Each row is a point on a tangle of strands that fork, close into loops and nearly touch. The rows are in no order.
(in the rows, 128 means zero)
Points whose rows are less than 123 apart are linked; no others are. Some points are linked to none.
Logis: [125 145 127 117  93 129 104 168 130 100 144 161 194  80 174 146 135 105
  75 138 135 117 122 116 166]
Folar: [126 172 151 143 169 135 108 219 184 134 151 129 125 109 124 110 130 106
  96 204 150 156  98 119 121]
rasot: [169 108  79 155 140 130 198 150  70 105  64 123 127 159 122 141 165 109
  91 144  96 138 125 175 140]
tasi: [ 88 144 147 160 110 139 107 110 140 148 171 108 124 109  94 124 120 162
 175  72 108 131 128 144 115]
toli: [181 103 163 142  90 117 144  99  87  65  78 117 127 132 181 145 124 104
  91 154 123  92 124 131 118]
Dorib: [190 152  84 156 131 143  88 172 132 114 117 125  94  68 160 159 142 139
 106 147 121  81 144 146 166]
Ruvu: [113 111 143 110 150 125 132 145 105 144 106 100 122 113 129 122 123 137
 172 129 152 103 146 113 120]
Zesi: [144 147 161  97 161 140 132 139 156 135 133 108 106 130 177  88  95 177
 112 142 119  43 125  70 110]
lado: [114  93 135 101 156 160 111 118 119 138 126 114 114 210  62  74 101 105
 116 118 146 201  93 124  99]
Tep: [161 123  93 148 165 159  79 222 163 134 119 106  99 135  95 106 147 135
 136 168 151 157 124 157 135]
Voti: [140 143 128 128 176 138 171 128 147 137 117 123 123 175 137 100  98 126
 136 199 150 138 132  99  87]
Dul: [153  88 131 129 144 157 136 120 186 164 164 161 158 131 145  96 144 133
 135 156 161 182 157  79 112]
seni: [135  79 140 158  75  86  94 121 107  91 129 124 128 122 123 166 139 112
 162 123 147 125 125 146  97]
sigok: [121 116 121 137 138 122 112 185 115 141 111 119 144  95 114 128 144  94
 153 149 170 140 140 142 126]
ribu: [117 129 159  81 125 144 128 124  80 133  86 106 142 118 116 115 120  91
 110  88 156 123 112 171 180]
lesag: [126 120 219 112 118 156 122  81 148 116 149 112 120 142 134  93 108 101
  78 116 120 136  87 120 129]
keme: [154  93 161  86 163 188 110 125 122 131 123 106  90 191  92  68 100 107
  84 136 142 167 100 120 115]
kogar: [155 105  77  57 139 116  75 145 144 140 156 176 105 118 130 137 120 146
 111 123 160 117 154  99 158]
nemi: [115 148  64 153 148 140 185 115 119 171 108 126 130 136 109 130 146 186
 177  92 111 128 169 144 145]
vizeg: [ 98 188 122 168 119 149 156  98 167 150 169 122 125 119 105 114 118 170
 184 105  91 123 138 120  99]
tedus: [144  87  96 153 160 134  95 199 137 147 106 101 120 123 100 120 144 130
 160 147 168 158 144 144 117]
bov: [118 131 170  67 112 111  80 163 104 115  88 116 136 104 116 129 126  79
 101 115 170 114 116 174 180]
rarok: [ 89 125 167 161  88 137 111 122 127 142 168 114 156  98 100 141 149 132
 145  61 109 160 111 158 136]
losav: [ 99  95  69  95 101  54  33 158 134 128 165 154  89 107 149 175 129 156
 153 106 137 113 132 112 126]
Siso: [159 171 101 145 160 129 179 167  87 100  78 121 125 133 129 140 153 121
 118 156 102 101 126 155 143]
Gefi: [129 100  78 151 110  84  71 148 106 111 140 124  88 117  88 168 127 131
 193 143 154 115 137 146  96]
sapiz: [122 172 108 141 124 124 143 129 189  96 163 196 179 113 157 145 120  97
  76 195 133 175 104 111 151]
mub: [162 110 164 105 136 167 113 121 152 109 158 115 104 152 130  99 119 116
  79 154 115 127 104 113 115]
mev: [129  52 118 120 123 123 138  92 148 146 173 142 153 168 164  92 108 182
 146 111 152 124 143  57  93]
Peta: [169 118 102 123 133 159 129 118 150 147 117 167 141  97 200 129 138 140
 113 156 162 121 176  89 156]
retu: [132 138 123 132 153 170 148 107 183 170 170 147 155 124 144 102 127 146
 131 127 145 164 151 111 150]
doru: [ 99 145 134 111 145  90 140 132 159  93 165 146 153 162 124 118  87  82
  64 185 115 145  58  66 102]
Pima: [139  82 166 111 114 149 109  97 114 145 121 125 116 138  64 131 149  86
 122  73 126 194 127 176 149]
Vaga: [123 153  96 160 165 130 205 118 128 142 102 119 138 154 124 121 140 153
 164 134 103 149 140 138 114]
voso: [136 148 134 133 132 118 161 121 187 116 165 177 162 135 140 126 102  61
  63 192 134 170  88  86 114]
zon: [ 82 175 188  62 128  66  99 136 128 138 111 147 146 104 154 154 111 119
 160 152 148  83 152  71 109]
Vifet: [113 204  82 108 139 152 135 103 141 107 170 134 101 156  63 115 122 158
 149 117  89 119 111 164 150]
bimes: [155 173  81 107  99 127  79  92 107 116 128 164  97  89  88 177 130 111
 161 117 124 110 161 175 180]
migi: [ 99 121 217  93 128 146 139  76 123 141 112  85 110 171 121  93 106 115
  95  86 119 130  94 146 133]
tata: [ 94 129 129 120  51 117  83 155 101 120 108 153 183  53 186 177 124 107
  98 110 144  99 138 143 171]
rar: [172 105 133 125 154 173 180  91 111 174  84 111 112 123 162 109 133 146
 123  95 103 107 180 124 143]
Zadar: [108 133 174  93 153 143 158 111  84 143  94  92 112 147  93 112 108  93
 126 103 131 137  96 149 131]
gol: [ 72 132 128 147  70  95 109 137 107 104 154 105 180 115 133 142 146 136
 126  83 128 138 100 164 144]
Ruzig: [118 149  96 166 126 152 140  95 120 183  78 155 137  78 150 183 156 135
 183 113 142 148 218 150 148]
lago: [157 121  91 135 115 107 149 141  58  91  68 139 105 139  69 169 162  89
 125 116 101 133 132 192 142]
Muvi: [147 162  99 139 126 140 124 110 116 138 124 156 101 117  66 161 159 114
 153  99 101 156 158 181 156]
bemer: [104  66 106 130 147 147 147  96 113 140 160 111 151 183  91  76 123 143
 129  86 143 197 106 133 112]
Vubu: [106 127  75 143  96  70  45 170 123  95 154 151 105  89 120 179 140 139
 170 147 141  94 149 120 106]
nofuz: [110 102 150 121  67  88  93  77 139 115 134 149 150 124 156 160 130 128
 131 109 146 126 133 124 122]
gede: [ 83 128 128 157  88  99 147 117  97  73 147 101 158 156 115 137 132 142
 131 104 105 139  79 162 119]
Zatar: [138  60 125 136 127 142 159  76 113 122 156 106 142 159 173  91 112 174
 116  93 124 109 129  90 113]
budi: [137 154 114 139 116  96 137 145  66 108  69 117 104  92  95 192 151  91
 150 121 115  87 145 184 149]
figi: [128 136 117 175 101 151 153  63 105 160 102 149 159  85 150 167 138 140
 163 106 130 136 184 117 131]
sukof: [125 117 132 126 131 145 138 135  94 159 112 129 120 138  50 136 165  98
 113  77  96 172 120 188 152]
Pura: [169 154 111 123 156 165  81 204 188 123 158 140  98 111 117 108 137 135
  92 175 133 137 118 133 153]
pufi: [ 99 120 164  69 144  87 120 138 109 153  91 121 119 114 155 125 113 125
 162 138 182  67 149  99 121]
tid: [162 122 146 118 168 146 152 126 155 130 125 112  94 160 151  74  96 157
 136 182 124  89 131  74  82]
Tive: [129 184 156 125 158 189 166  84 186 186 160 138 137 112 137  92 101 127
 129 125 113 150 133 113 147]
pini: [130 104 100 222 123 131 144 155 147 110 158  99 129 141  89 129 157 167
 164 130 102 164 120 142  74]
Vav: [117 123  56  77 139  63  58 173 155 149 165 174 116  98 131 169 118 158
 155 120 143 136 182  78 145]
nonuv: [112 128 158 114 108  96 146  66 110  89 131 108 123 171 165 112 101 165
 118 131 123  63  97 106 100]
zigi: [104 121 121 181 116 124 199  70  96 103 159 116 153 172 118 127 135 142
 115  95  72 158  89 140 113]
lofur: [160 134  87  74 140 150  88 125 154 164 140 175 128  91 161 120 128 144
 107 132 159 109 172 102 179]
labof: [136 158 124 166 124 125 190  80 106 126 113 142 141 120 141 146 141 122
 154 133 106 138 148 128 117]
lefo: [141 170 126 135 197 143 143 178 178 134 102 129 112 154 130 106 102 103
 114 215 149 149  95 120 136]
Big: [101 114 131 105 102 105 126  76 115 127 150 154 156 147 130 127 121 115
 148 132 152 141 127 103 128]
sonun: [101 140 163  86 104  82  95 100 128 116 125 103 101 153 180 118 106 187
  94 110 124  35 108 114 126]
figes: [130 161 127 113 112 109 108 190 151  87 162 165 174  93 144 141 135  82
  75 173 125 140  95 117 136]
padi: [ 90 137 153  94 151  90 132 170 108 104 124  95 130 170 147  98  93 122
  95 157 134  89  63  98  94]
Tepir: [127 164 126 164 108  97 155 162  81  91  81  97 151  86 138 171 155 106
 136 146  97  90 135 167 128]
gon: [114 152 145 147  86  99 110 163  87 108  81 114 148  59 178 180 133 109
 145 133 143  75 138 145 152]
nakab: [124 136 139 107 139 120 102 169 141 123 150 101  92 113 182  97 109 180
 106 113 120  36 112  95 129]
Pigi: [137 135  78 176 142 148 180 107 141 199  94 161 116 122 116 157 171 163
 191  87 101 144 194 155 145]
Bipi: [101 147 159  98 125  99 123 152 137  76 151 116 141 161 148 106 105 116
  57 149 112 103  54 103 111]
Puf: [151  71 160 166  93 115 119  91 115 107 107 108  85 147  96 147 149 136
 151 103  93 139 129 158  92]
Medel: [145 108 141 183 125 121 181 104  98 105  95 111  97 166  93 139 160 129
 132 130  68 125 126 140  70]
zuta: [116  94 148  85 114 121  49 184 121 155 124 124 114  60 145 143 134  94
 116 100 174 120 133 152 173]
rizo: [117  93 134 132 143 151 181  75 112 122 154 113 152 179 126  94 113 144
 119 103 115 166 102 118 110]
sor: [ 98 214 128 128 151 180 168 101 205 190 149 126 132 114 120  97 110 153
 183  94  96 120 158 111 130]
Vifo: [153  65  96 143 148 130 156 116 172 142 166 150 153 157 168  95 129 177
 139 153 155 159 164  54  87]
zag: [134 110 192 136 100 158 104 112 134 150 143 118 144  97  99 138 138  87
 120  81 128 169 121 149 152]
lub: [176 109 133 161 153 145 160 124  98 102  74  98  75 193 104 115 122 116
 114 164  85 133 119 134  76]

A tip is a point with one link. Name the tips that can be reached along the links from each point below, in the order of the rows.
sigok -> zon, nonuv
rizo -> bimes, zuta
lago -> padi
Medel -> Peta, Big, lub

A fork is a point with three links, a tip a point with one. Leave the first point through the second and follow the links. Name the first fork or tip that comes.
zuta / bov -> rizo
Ruvu / sigok -> nonuv
Gefi / Vubu -> Peta
Peta / lofur -> seni
nonuv / sonun -> zon
keme / mub -> zuta
Dul / retu -> rarok
